Points, in no order, along strands that fork and pass close to each other.
Two points are linked if the straight distance between their rows is under 152. Some points are linked to none.
K609: [ 10 -32  26  61 -10   8  29 -46 -40  18  36   8 -13  37 -37  33  26 -17
 -29 -36  18 -11  -1 -26 -25  23 -11 -30   8  24 -58 -79  22  17   6  -5
  -1   8  38 -18   7  -7 -45 -41]
K851: [ -5 -48 -14  46 -35 -30  21  -8 -31  -7  18  -4 -33   3 -13  15  31 -20
 -36  16 -21  50  -3 -17   2  63  -4 -25  13  -8  -9  -3 -16 -25   5 -40
  17  48  19 -53  13  12  -1 -39]
K705: [  5  11  23 -50  22  18 -14  38  -1   5  34 -29  -8 -18  32 -43 -23  15
  14 -35  -2 -15 -18  35   2 -19   5   3 -29  12  41  54  27  10 -22   2
 -37 -26   4  30  24  41  26  44]
K777: [-19  24  26  17  55  12  -4 -44  27 -12 -19 -10   2 -42  -1 -15 -44   5
  17  -1 -37   1 -16  18  14  -9 -53  12  28 -14 -16 -51 -14  11 -38  63
  12   8 -19  -1  16  49  14 -28]
K718: [ -2 -53  21  17 -40  -1 -20 -42 -10  29  -7  24  -3 -15  48  24   4   9
  -5  24   2   8 -10 -11   6  30 -20  23 -22 -17 -25   4  38 -43  14 -44
 -22  24  72 -33  58 -19  -4 -82]
K155: [ 52 -34 -15 -17   6 -24  -9  64  11  24  15  13 -13  28  52  10  -7  -8
  -7   1  -6   8  -8   2   3 -12  35  13  28   2  41  75  30 -24  36 -48
 -32 -38   9  42 -12  10  43  32]
K911: [ 23   4   0 -20   4 -11  19  -8 -22 -54  15 -15 -32  29   5 -17 -14  11
   2  15   1  17 -18 -28 -14   7  40 -24  -4   1  10  19  11 -28 -27  -2
  25 -48  15  19 -28  34  31  42]
K621: [-15  -3  -3   0  -2 -21  -6  50   4   7  19  30  -8 -16  22 -13  41   7
 -15 -31   0  44 -25  34  46  21 -10  22 -18   9  68  24 -10  25 -40 -59
 -29 -31  15 -14  33  32  22  29]
K40: [ -1 -77  35  10 -10   3 -11 -40  26  20 -22 -10  -1   4  38  -1 -32  13
  -1   6  22 -15 -21  15  10  28  21  49 -28  -1 -61  -7  42 -31  16 -32
 -14  -1  83  -2  51 -16  17 -54]
K171: [-14 -22  -5  -1  36  -4  30  -5  23 -24  25   5 -23   0 -13 -17 -28  15
   5 -32   1  10 -37  -3  12   5   1  23 -39  50  -1 -25  34  18 -48  -6
 -25 -39  41  -7  10  47 -10   4]
K892: [ 33  -2 -48 -59   9  -7 -31  54  22 -15 -22  21   9   2  51 -14 -18   8
  21  17  -3  36  -2 -12  11   0  29  28   6  -3   9 108  35 -18  16  -4
 -47 -46  11  49  -5  12  65  18]
K576: [  9   8  40  -8  12  12  17 -29   2  30 -26 -23 -45   9  10 -20 -30  34
   7  68 -19 -49  -4  70 -26   1  25  15   7   5  17   6   3 -44  21 -34
  25  42  -5 -16  48  31  23  21]
K48: [ 16   6  23 -38  10  48 -33  -3  42  16 -64 -76  12 -51 -26 -10 -18   3
  30 -18  17 -81  48  44  -8 -67  29  24 -21 -12   2  -4 -23  15   5  30
  13  32 -36  17  37 -36  10   0]
K188: [ -1  29 -13  39   2  -6 -54 -32  16 -55 -29  30  38   6 -10  35  10  -9
  -7  31 -30  58  42  -4  30   9 -23   3  66 -27 -13  -7 -33  -4  36  54
  66  39 -45 -26 -61  -4  17 -38]
K914: [-32  24 -21 -24   1  -6  24 -20 -20   9  29  11  -8   1 -26 -12   6 -17
  23 -18  30  -8 -11 -64 -19 -10 -47 -32 -49  16 -66 -47  32  11 -36  13
 -46 -18   8 -12 -30 -30 -69  15]
K178: [  0   0  17  29   2 -25  46   3  -3  31  63  62  -6  22  37  38 -43  26
  14  47  -7  -3 -31   5 -26  29   3  -5  24  26  27  -5  60 -33  11 -57
 -54   0  47  19  -4  26  19 -24]
K884: [  6 -40 -11   8  -2  18 -35 -51   3 -36 -47  12   9 -22   8 -10  22  -2
 -11  45  -5  71 -13 -31  21  54 -43   8   2 -38 -26  22   6 -14  -8  52
  11  35  19 -66  15  12  20 -52]
K25: [ -3 -48   3  14   7  15 -10  32  33   2 -28 -22  22 -20 -34  20  29 -10
 -42 -71  10 -36  28  29  31 -31   8  21 -13   7  16   1 -66  65 -18  -2
  -5  20 -32  23  34 -31   2   0]
K218: [ -3 -16  17  -2 -13  -3  -2 -41 -40  38  12  17  -3  10  33 -34  35   6
   3  -9  26  38 -17 -27  18  25 -43   9 -25   3  -6 -33  20 -20 -41 -17
 -34   1  26 -37  30 -14 -16 -21]
K346: [ 15   3 -23   6  36   9 -13  75  35  33  12  -8   1 -19 -28  -2  22  -1
   0 -53 -28 -21  -9  42   7 -20 -11 -17   3  25  58  69 -11  38   9 -31
 -34  13 -16  29  -3   0   4  58]
K252: [ -8  37  17  36 -39 -12  -5 -54 -11  -4 -12 -21 -36  -3 -34  -2  16  13
 -24  19  21  29  17   2  32  36  -6 -27  27 -42   0 -68 -41 -10   2  12
  57  37  -1 -50  25  42  -1 -60]
K237: [ -9 -19  19  78  -7  -7  -4 -32 -29  69   9  11  26   8   2  34  16  -2
 -27  -1   4  13   8 -11  35  29 -39   3   8  20  10 -56  27  43  11 -21
 -33  55  28  -1  46 -23 -38 -98]
K81: [-60  83 -64 -42 -26 -17   4  47  39 -22   9  23  42 -19 -55  15 -22 -10
  18  -7  11 -31  10  19 -27 -35  10 -27 -48  23  36  73 -16  13 -18  26
 -33 -17 -34  -6 -40  -8 -64  31]
K158: [  8   7  20  18  -2   5 -24 -19  31 -69 -11  12  21 -17 -33  25  -8 -48
   8 -20  -8   0  21   3  -8 -42   3  -4  25 -33 -42 -16 -39   8   7  73
  65   3 -28  15 -42 -22   9  -1]
K550: [ 20  15 -13  67   5 -31  11  30 -37  31  10  39  -4  38  33  22  19   0
  -1  12 -39  29  31 -27   7  16   7 -11  71 -26  41 -32 -33  -5  21 -58
  14 -10 -40  33 -24  21   7 -30]
K418: [-34  55 -24 -43  -6  18  10  40   2 -37  38 -10   5 -26 -36  14 -25   2
  37 -32  -7 -40  16  10  -7 -62  34 -20 -72  11  23  30  -4  17 -34  45
 -15 -38 -38  21 -22   1 -41  45]
K402: [ 23 -56  37  34 -34 -10  25 -33 -21  -6  23 -14 -47   9 -16  11  21   1
 -35  -5   8  20 -29   3   1  41  32   3   5  11  -1 -38   2 -19 -26 -33
  34  -5  44 -22  27  20  -8 -51]
K20: [-16  11   7 -23  -6 -11  -1  -1 -28  77  27  28  16  -1  58 -18  49  11
   7  -2  22  39 -25   3  10  37 -70   2 -36  25  25  34  32  -1 -17 -31
 -57  12  25 -31  11 -33 -19  15]
K336: [-23  32 -16 -16 -13 -27  38  15 -39  13  51 -15 -16  17 -54   0  -6   6
  18 -18  36 -64  -7 -22 -37 -10  31 -30 -58  40 -21  -8   3  23   6 -18
 -14 -10  11  -6 -27 -33 -84  78]
K509: [ 13  31  -2  37   3  -3  -9 -38  -5 -43  10   2  14   2  -5  34 -22 -22
  -5  13 -29  24  32 -14  -9 -21 -18 -26  55 -35 -35 -46 -24  -7  34  56
  61   9 -26  -1 -43   5  18 -26]
K780: [ 10  47  -5 -55 -39 -11   1  49 -44  15  -6 -17 -12  31  39 -24  -6   8
  19  25  -8   3  43  -9  -9 -33  26 -15   4   2  68  43 -16 -36  32  -5
 -11 -31 -48  44 -45   1   8  31]
K194: [-13  31  22  13 -26  -8  44   0 -32  13  37 -19 -25  27 -33  31  36  -3
  -3 -49  16 -42   6 -13 -13 -22  11 -36 -17  29  10 -47  -9  23 -20 -19
   2 -16 -23   2 -18 -24 -38  54]
K230: [-32  49  -7 -14  10 -14  27 -23 -29 -37  44  -4 -13   8 -44 -25  -1 -18
   0 -16  28 -28 -37 -40 -40  12 -21  -9 -44  -6 -67 -46   0   0 -17  24
  19 -38  13 -67 -27  12 -73  33]
K988: [ -6  28   9  36  17  -3  12   8   7 -29  11  21  -3 -11 -37  19   7 -21
 -16 -34 -41  -6   4  20  10  -2 -23 -24  32  -6   8 -26 -46  47 -28  17
  32   4 -41 -11  -8  28   6  20]
K184: [-15  27  32  -7   4 -13  47 -25 -39 -25  12 -35 -37  12 -13 -22 -17   6
 -14  30 -10  10 -24   8 -25  21 -11 -42  11 -21 -11 -22 -13 -23  -7  15
  48  11 -16 -69  -5  44   4  30]
K225: [-10  45  11 -43   2  16 -18  31 -30 -52   4 -12  -1 -10   2 -20   2  -8
  10 -23 -18   2  26   5   7 -50  15 -29 -27 -15  40  30 -18  -9 -23  36
  19 -36 -61  38 -23  -5 -12  57]
K366: [ 10  -4   1 -72  20  37 -53  11  35 -64 -74 -43  34 -19 -28  26 -60  22
  16  79  15 -14   8  40  21 -13  61  35  19 -14  14  50  21 -36  42  60
  30   5 -30  -9  -8  -5  51  40]
K295: [ 20 -19 -41  37  -6 -35   3  21 -27   1  23  38 -30   3  17  -4  54  -3
   6 -25 -24  50  11 -35  18  21 -14 -27  15  -1  11 -17  -3  34 -33 -37
  -9 -18   3   8 -25  -1   2  12]
K810: [ 17   7  19 -44 -14  32 -52 -23  75 -40 -84 -47   6 -35 -40  26 -43  27
  13  47  35 -23  -6  20  23 -32  53  29  25 -27 -15  -8 -16 -16  46  45
  40  21   4 -27  -8  -7  57  -5]
K970: [-15 -13  14  21  35  17  19  27  12  -1  18 -56   4  -9 -64  24 -35  18
  20 -28   7 -84   5  11 -12 -38  82   1 -65  64   2 -24  29  40  -2   6
  -8 -42  20  56   7  -1 -51  24]
K744: [ 30 -32  -8 -15 -28 -17 -10  73 -23   2  18 -15 -11  20  14 -13  30 -20
 -24  -9   8  25   4  -4   4  -2  37   7  25  11  63  63 -18 -23  36 -40
   1 -19 -15  34 -14  -6  23  64]
K674: [ -9  35  45   0  35  20 -17 -61   8   4 -28 -41 -19 -31 -13 -43 -24  11
   0   0  -1 -35 -10  22 -17 -22 -54 -14  18 -23 -25 -72 -11 -11  -3  50
  46  35  -4 -35  15  23   2 -39]
K888: [ -4  -8   8   5  -1  -7  34 -18  -6  10  71   4 -28  19  -7  -7  28  16
 -12 -35  22  11 -48  16  -5  18 -20  -5 -21  48  12 -27  63  20 -29 -42
 -28 -26  38  -1 -14   4 -15  24]
K944: [  3 -46  50  37 -34  -6  20 -66 -46  54  27  20 -27   1   4  22  45 -10
 -50   4   8  36 -34   5   9  53  17  17 -10  16   8 -64  36  12 -39 -39
 -10   2  45 -10  41  -8 -20 -85]
K698: [  8 -56  20  24 -15  22 -27 -60  -1   2 -35  14 -23   1  12 -12 -15   2
   0   4  15 -17  -5 -43 -12  23  -7  13  -6  -7 -85 -59  52 -23   5  15
  -6  -8  79   7  24   7  -5 -76]
K834: [ 26 -11  15   8 -45 -19  20  36 -18  12  -1 -20 -18  34   9  -7  18  -2
 -13  29  -3 -26   7   4 -27  -3  38   9  24  -3  51  28 -34 -39  22 -53
  25   6 -22   7   8  -1   2  26]
K123: [-18 -24  17   0 -18   2   6   0  14  -4 -13 -21  20  -1 -10  -8  17  11
 -10 -32  29   0  17   3  31  -6   7  32 -34  25  17 -12 -29  21 -33 -19
 -10  -1   1   2  34 -27 -13 -26]
K223: [-39  35 -16 -44 -40  -1  25   4 -34  33  13  20   8  27  24 -40 -19  19
   3  32  36 -16  -4 -32 -31  -6 -29 -18 -15  11  30  23   4 -40  21 -29
 -59  12   8 -21 -32 -38 -50  26]
K479: [-24  23 -36  10  32   6  40  44  37  12  14  21  10  20  -1  10 -66  -1
  -2  47 -42 -16   5  22 -41 -15 -36  -9  35  14   8  33  -7   3  34   6
 -35  35 -32  -6 -34   7   4 -12]
K863: [-22 -15 -20  18 -11  -9  28 -43 -32  22  35  34  -4   2 -35  -3  45 -19
 -15 -26  27   2 -13 -56 -11  20 -33 -27 -26   0 -83 -62  19  30  -3  11
 -38  14  21 -39  -6   2 -74 -21]
K940: [  1   1 -13  45   2 -18  41  15 -18  -3  41  21 -30  19  13  18   3   5
  -3  37 -39  38 -13  -1 -16  34  -2 -17  37  -1  19 -12 -14 -18  23 -53
  11  14  -1  -6  -8  39  17 -21]
K475: [-17 -14  22  31 -29  -9  -3 -53   5  58 -11  -4  15  24  16  27  -8  13
 -11  -5   9 -31  37  -4  14   5 -27  -4  23  -8  -2 -63  10   5  17 -20
 -12  35  20   8  21 -28 -16 -70]
K23: [-18  10   5  -3  18  16  27  27 -34  -8  35 -67   5  -2 -57  17 -14   8
  12 -31  32 -76  -3 -10 -34 -24  53  -7 -92  39 -19   9   2  34   4  16
   4 -51  23   8 -10 -24 -87  47]
K453: [ 34 -59 -25   4  16   7 -15 -24   2  -2 -33  30 -19   7  27  -6   6  -8
  -1   0  13  34  -7 -64  -8  23   4  -5  -7 -19 -83 -32  37  -9 -29  13
   7  -8  38  21   4   2  21 -45]
K388: [  2   5  15 -33 -17   0  18  26 -20  33 -23 -40   0   7   3 -53 -10   5
 -11  45  19 -50   9  35 -18   2  40  20 -20   5  46  31 -31 -28   3 -38
  16  40 -21 -34  28  10   9  32]
K36: [  9  15   9 -17   7  18 -24   4  48  40 -68 -37   3 -28  31  -5 -51  14
  24  46 -13 -72   3  61  10 -33  52  64  44 -22 -33  20  12 -28  64 -11
   4  35   7  -1  60   3  63   2]
K480: [-17 -13   3 -14  -4  -7  14  30  13 -40  -9   0 -15 -24 -14 -11   7  24
 -17  11 -24  29 -26  42  42   8  31  27 -13  -6  59  32 -28 -11 -37 -31
  19 -16  -7 -15  46  57  31  37]
K935: [ 13   0  27 -42 -11   2 -32  30 -26  45   7  -5  28  14  67 -27  25  13
  22 -30  18   5   3  -1  20  -4 -13  20 -44  16  17  72  22 -15  22 -29
 -49 -30  -5  29  19 -35  18  19]
K105: [ -5  16   3 -34 -27  18 -26  -6  22  27 -53 -31  25   3  49 -14 -10   6
  17  20  18 -12  35  -7  -7 -26  -6  -6  18 -34   3 -14 -28 -29  30   1
  -2  13 -20  -6   3 -39   7 -15]
K843: [ 43   2  26 -41   5  34 -82 -13  75  -5 -75 -42 -16 -59 -35  17 -30 -11
   4 -14  33 -18   7   8  57 -50  34  28  48 -51   1   4 -28  20  25  48
  47  19  -3  -1  -1 -26  85  -2]
K325: [  9 -14   5  62 -28  -4  15 -41 -36   4  26 -22 -16   3 -34   5  21 -35
 -43 -37  15 -30  17 -15 -23  20 -32 -41  18 -20 -47 -65 -27  12  31  22
  17  53  22 -32   9  -2 -24 -59]
K524: [ -6  -5 -62  -3  11  -2 -17  61  30 -23  -4  51  27  -2  -4  -3  20 -23
  11 -45 -24  35   6 -18   8 -14  -7  -9 -10   0  17  65 -11  36  -9  -6
 -25 -37 -28  25 -43 -26  11  29]
K247: [ -4   7  21   8 -30 -23  58 -20 -39  47  73  13 -28  28 -17  22  74 -10
 -39 -21  41  15 -32  -2   4  55   6 -20  -8  62  28 -50  36  22 -35 -53
 -17 -37  17   7  -9 -39 -30  38]
K820: [ 24 -20   5 -50  19  36 -41  51  39   2 -18 -64  12 -34 -15  23 -57 -11
  27   0 -11 -57  29  18  24 -48  69  31  51 -26   8  46   7   4  29  23
  13 -15 -33  75  25  -6  35  23]
K117: [-49  61 -69 -19  -4   6   5  54  44 -29   9  65  38 -14 -25   6   5 -13
   4 -10  -3  16   2  12 -10 -31 -33   1 -10  10  27  61 -39  26 -30  24
 -20 -13 -42   8 -47   5 -14  45]
K673: [  3  -3 -48  34  -9  -5   7 -36 -35 -10  13  38   0  -9   1  -5  30 -34
 -14  13   0  31  16 -69 -16  14 -33 -39  -3 -23 -96 -46  -2  17 -12  48
 -13  22  -6 -41 -21  -1 -44 -22]
K599: [-41  25 -39   2  30  13  31 -14  51 -39 -25  24  45   6   1  10 -95   2
  10  59 -38 -15  13  14 -34 -10 -10  14  25  -3 -32  -5  -6  -4  30  42
 -10  28  -8  19 -19  -2 -10 -37]
K902: [-14  11 -24   3 -11 -24 -13  21 -21  49  13  34   5 -19  26 -13  68  18
  -4 -30  10  63 -39  15  35  50 -57  36 -32  37  40  23  -3  18 -43 -63
 -49  -3  29 -39  30  15 -10 -16]
K187: [-15  32  11  -7  22  13  -4 -20  34 -71 -21   8  20 -11 -36 -20  -9  11
 -11  36 -28  -5   6  47   1 -20 -10   6  20 -11  24  16 -38 -13 -15  48
  50  24 -58 -34 -11  34  26  29]
K262: [ 10  16 -17  35  57  -8  11  49   9  39  11  10   7  21   5  43  -8  -7
   3   2 -52 -11  28 -13 -15 -20 -38 -24  49  10  19  20  -5  16  38   0
 -13  26 -39  33 -31 -19  -6  13]
K730: [-10 -17  28  31 -30 -21  -5 -54 -48  65  12  44  16   9  40  16  62  13
 -29 -23  24  35   1 -15  40  48 -28  11 -19  13  -7 -59  40  24 -29 -26
 -34  12  14 -17  47 -27 -25 -75]
K588: [  8   6 -45  35  29   5  -9 -10 -13 -37  14  48  32  -9   2  12  24 -36
  -9  -8 -21  60  24 -43 -13   9 -46 -17  -2 -18 -69  16 -19  28   0  68
  14  22 -16  -9 -50 -30 -15  -1]
K527: [ -5 -17 -23  -9 -21   2 -24 -15  15 -33 -26 -11  15   3  -5  -9   4  -9
  12   0  21  14  21 -21  23   3  -3   9  -7 -22  -3  -3 -46 -12  -6  21
  33   7 -15 -17   4  -5  12 -19]
K196: [ 40  -2  23  -9   7  30 -47 -13  43   9 -64 -48 -35 -52 -35  -5 -14  -3
   2 -17   9 -58  24  42  27 -44  40  22  31 -31  12  -2 -30  20   5  20
  61  40 -20   6  40   1  59  14]
K215: [-36   6  59 -27   8 -23  22 -17 -18  31   1  -5   5  21 -14 -14 -22  37
 -22  17  37 -53 -32  45   1  41  45  42 -55  46  23 -40  19   3 -26 -41
   6 -29  37 -31  41  10 -44  -5]
K103: [ 10 -25 -22   4  -9  13 -34 -54  23 -71 -34  29  29   5  -7  10  18  -6
 -12  52 -12  65  14 -16  10  29 -23  12  33 -30 -46   7  -1 -37  15  67
  42  27 -15 -25 -48 -10  19 -19]
K331: [-23  41  -4   2   0 -15  23   5 -31 -13  29  -8 -10 -13  -5 -30  11  -6
 -17 -13 -16  17 -13   3  -6  15 -32 -14  14   4  15 -13 -41  13 -22   7
  33  23 -38 -50  -7  15 -12  32]
K308: [ 15  26 -29 -56  -9   2   5   8  -6 -20  28  -6 -33   1   8 -36 -28  22
  23 -19  13  20 -26   2 -27  -5  25 -35 -29  30  32  57  35 -19 -19   7
 -28 -35  20  28 -28  30   7  65]
K361: [ 34 -30  30  30  25 -16 -16 -12 -35  63  29  50  -5   8  67  15  49  -9
  -1  -6 -26  46 -24  -4   5  48  -8   9   8  12   9  13  59   1  -5 -47
 -24  -7  33  16  19 -19  14 -16]
K408: [ -9   9 -46 -58 -28   0  21  41 -11   9  16  -8   3  -5  -7 -31  -2   0
  14  -2  21  -5   2 -46 -25  -9 -14 -18 -47  25  -5  63   3  -2  16   4
 -65  11   4  16 -42 -50 -29  30]
K713: [ 17 -28 -20  42  14 -26   1 -23 -27  -3  -7  31 -28  22  51  20  36  -1
  24  20 -10  69   7 -42  13  27   1  -1  20 -13 -24 -45  32   0 -35 -20
   3 -15  15  11   4  19  11 -42]
K12: [-10   4  10  21 -29 -26  48  -7 -41  54  53  27  -3  46 -10  29  61  -5
  -5  -6  37  -6   9 -28   3  25 -21 -30   9  23  15 -66  10   7  -9 -31
 -10   4 -22   7 -17 -29 -41   4]
K680: [   5   21   23   21  -14   -7    4  -52   -1  -20  -14  -21  -33    8
  -47   20   -7   -1   -6  -13   27  -11    8   -6    7    1   11  -15
   31  -21  -19 -102  -33    8  -19   20   72  -14   22  -10    4   28
    5  -30]
K565: [ -6   1  37  -2   4  -7  -2  18  -1 -11 -30 -18 -13   0  24 -11  10  18
   2  -5 -13 -17  -3  52  32 -22  35   9  27 -14  51  -9 -18  -7 -20 -41
  24 -24 -21  24  49  52  54  40]
K747: [-19 -28 -17   8  32   3  14  -9  38 -73  19  25  18  -7 -32  -4 -30  -1
   2  -2 -10   1 -20  -6 -17   9  22  30 -24  16 -45   0   1  15 -18  25
  27 -34  13 -15  -7  45   2  -4]
K795: [ 45 -28  66  -9  10  -1 -33  11 -36  44  15   7   6  15  61 -22  57   7
 -12 -59   2  29 -26  15  27  26  -3  28 -20  23  21  25  39   8  -3 -44
 -29 -40  19  28  24 -26  32  10]
K591: [-43  23  -1  -5  20   1  20 -38   4 -68   7  -1   7  -5 -38 -31 -17  -2
 -10   6  17   4 -32  -5 -11  16 -14  22 -38  -9 -47 -36  -5  -6 -14  32
  32 -14  10 -53   3  36 -37  -4]
K55: [ -7   7  40 -27   3  -3  -3  28   6   1   2 -33   6  -4  32   5 -31   7
  19 -12  -7 -26   7  29  29 -35  47  -1  -7   1  35   9  17  -2 -17 -13
 -27 -50   8  68  33  18  34  33]
K956: [-11 -42  32  -2 -43  15 -23 -49 -19   7 -41 -13   7 -27  33   5  30  10
 -16  39 -11  44  -4 -10  25  40 -51  20 -12 -43  -9  38   0 -48  10  11
 -10  49  43 -72  49  -4   8 -58]
K534: [ 15 -30  37  40  18 -25  32  -5   9  50  34  37   5  30  54  42   9  -7
   5  17 -19  14 -18  -5  11  32   6  15  21  51   4 -25  76   9 -18 -52
 -56 -28  54  45  14 -12  30 -13]
K933: [ 23  19  27 -17 -10   7 -10  11   6  11   6 -37 -16  26  40  14 -52   7
  42   4 -15 -42  37 -24 -23 -32  41 -10  28 -12  -2 -10  37 -24  54   5
 -19 -35  -9  96 -32 -61  11   2]
K737: [ -5  -4  13 -15  40  27 -19 -19  61 -59 -18 -15  27 -25 -20  10 -63 -29
  20 -13 -26 -13  -3   6   5 -47   6  22  33 -12 -37   9   4  -3   8  83
  21 -12 -12  35 -30 -16  19   3]
K733: [ 16  31  11 -30  -2  -3 -16  54 -29  12 -33 -10  14   2  24 -25  18   3
  14 -23 -32   3  27  17  28 -42  19   6   1 -41  85  42 -36   3   2  -9
  15 -27 -72  45 -12  16  10  54]
K3: [-12   9  -2 -36  35  34  -5  13  35 -40 -46 -39  18  11 -30 -12 -54  15
  -5  53 -13 -22   7  34 -19 -30  32  26  -8  -4  16  47 -23 -11  10  47
  28  15 -18 -10   3  28  21  32]
K359: [ 13  -8  17 -14   7  40 -40  29  13  28 -42 -51  17 -37 -24  -8  24  -8
  19 -63  16 -41  51  23  28 -50   7  22  -4 -27  39  35 -54  38  -4  10
  -4   6 -61  38  47 -38   9  -5]
K139: [ 17 -20 -66  -3  10 -16   3  29   3   3  13  34 -24  -1 -10 -22  50 -19
  22 -23  -6  32 -29 -39 -15   7 -20 -35 -24  31 -42   4  31  22 -35 -13
 -27 -26  18  13 -30  -5  -2  36]
K625: [  1   4  43 -31   4   2  17 -36 -42 -29  12 -17 -26  35  19 -26 -40  36
   3  48   0  11 -40  -9 -47  15  16 -30   1 -15  -2 -13  29 -58  -4   2
  38 -20  31 -23  -8  43  10  32]
K743: [ 24 -30 -59 -26 -12   0 -17  47  11 -76  17  51   2  -6 -43 -24  30 -30
 -19  13   2  40 -27 -33  -4  17  40   1 -39  11 -44  61   0  -2  -8  26
  22 -22  -1   0 -50  -8  25  71]
K421: [ 34 -11  12  27 -11 -25 -23  14 -11  52 -44 -17  19   4  46  -9  51  -5
 -17   2 -14  -6  24  15  23   1 -10  29  35 -25  41  19 -48   3  35 -34
  14  46 -33 -21  32 -10  13 -37]
K551: [ -4  13 -11 -16  37  20   6   8  51 -60 -18 -39  22 -18 -31  30 -68  -7
  14  27 -16 -53   4  37 -50 -41  39  12  -2 -17 -22  23 -10  -7  11  44
  48  -1 -22  16 -22  -3 -20  25]
K365: [  3   3  12  45 -15  21  -8 -70 -20 -14 -21 -26  -7  -4 -35   0  -4  -8
 -44  12  17 -10   3   2 -14  23 -35 -30  23 -44 -33 -60 -26 -13  34  45
  42  54  41 -55  13  30 -13 -93]
K342: [-36 -20 -30 -14  -3   6  34   4  -1   1   5   0  11  12  -7 -24 -48  14
 -30  49  -9 -22 -17   1 -35  29 -18   0 -15   1 -18  17 -10 -25  26  -7
 -19  46  27 -66  -9   8 -41   6]
K90: [ 37   6  29 -34 -32  -9 -18  34 -15  26  -2 -32   3  35  64   2 -31   4
  20  28  18 -36  28   1 -15 -26  52  -2  24 -10  43  17  11 -49  76 -25
 -19 -23 -19  62 -19 -18  28  12]
K176: [-16  48  19 -12  34  22  -6 -18  16 -37 -35  -3  11 -24   5 -34  -7   8
  -1  17 -22  33   2  51  22  11 -56  25  12 -27  18   4 -29 -12 -33  36
  23  37 -46 -36  30  34  18 -15]
K436: [ 12   6 -60 -60  -2  30 -17  48  13 -25   7  -5  20 -42 -22 -14  -5 -11
  24 -21  10  31 -11 -17  -7 -23  -4  -2 -38  19   7  92   5  19 -13  30
 -45 -17 -15  25 -42 -31  -4  38]
K348: [ 23  -7 -18 -62 -15  13 -17  19   1  17   3  18  -6   5  68 -36   0  21
  12   2  16  30 -24 -10  -9   9  -4  13 -35   8 -20  91  48 -34   8  -8
 -62 -42  32   7  12   0  35  23]
K771: [ -1 -22 -46  17  32  14 -25  18  16 -34  -6  56  61 -13  -5  18  34 -20
  26 -34  -6  48  19 -35   4  -3 -49  19 -20  -5 -24  37 -22  47 -29  22
  -7  -6 -39  -1 -26 -32   6 -21]
K700: [-14  -6  -1  42  44  11  15  48  20 -51   4  33   0 -24 -45  14  17 -39
 -24 -32 -58 -13   4  60  19 -33  18   1  40 -24  14  16 -37  52  -9  16
  42   0 -52  25  -9  19  29  43]
K763: [  2  19  37  -5 -16   9   2 -55   2   8 -28 -48 -23   5 -16 -23 -26  11
   8 -19  32 -48   1 -13 -28 -26  -6 -25  -8 -19 -38 -72 -32  -8  -8  26
  60   6   2  -8   6  -5 -18 -14]
K389: [ -6   2   0   9 -26  12 -25 -18  44  54 -57 -22  32   0  10  30 -24   1
  28  -6  24 -41  60  -4  14 -39 -25  -5  15 -18 -12 -54 -30   0  39 -17
  -5  27  13  17   8 -57  -2 -69]
K393: [ -3  -1 -57  46 -11 -42  49  15   9  61  66  64 -13  17   2  33   3  18
  12  34  -4   8 -39  -9 -25  37 -13 -37  11  44  -2  -5  63  -8  10 -60
 -55   9  47  17  -6  14 -34 -13]
K924: [  8 -36 -84  27  16 -24   5  31  26  30  34  50  -6  -3  -1  14  19  -5
  11  -2   7  32 -36  -2  -5  33 -37 -22  -1  50 -11  17  45  28   1 -32
 -50   5  49  17 -18  18 -14  16]
K137: [  9  11  -9  78  45 -28  14  15 -11  29  -1  17  17  28  30  49 -18  -8
  17  -8 -52  -7  43 -20  -8 -17 -17 -21  80 -11   5 -38 -18  21  49 -15
  -4   8 -30  38 -19 -14  -5 -58]

Follow the links from the first point to the second, and from the first to the third. Name the last point that the two ways share.
K25 / K588 / K158 | K3
K20 / K956 / K325 | K3
K137 / K705 / K3 | K730
K184 / K3 / K402 | K730

A fork is a point with three links. Follow the links from the first point to the second and name the forks in between, in order.
K911 / K25 | K730
K453 / K747 | K3, K863
K194 / K777 | K863
K524 / K366 | K863, K3
K103 / K527 | K3
K402 / K609 | K730, K3
K171 / K733 | K863, K524
K713 / K117 | K3, K863, K524
K851 / K588 | K730, K3, K863
K81 / K252 | K524, K863

A fork is a point with three links, a tip a point with one. Leave the first point through the second and follow the links. Name the first fork or tip that comes.
K361 / K534 | K3
K884 / K956 | K576
K196 / K48 | K730
K336 / K194 | K863
K230 / K591 | K970
K730 / K218 | K700
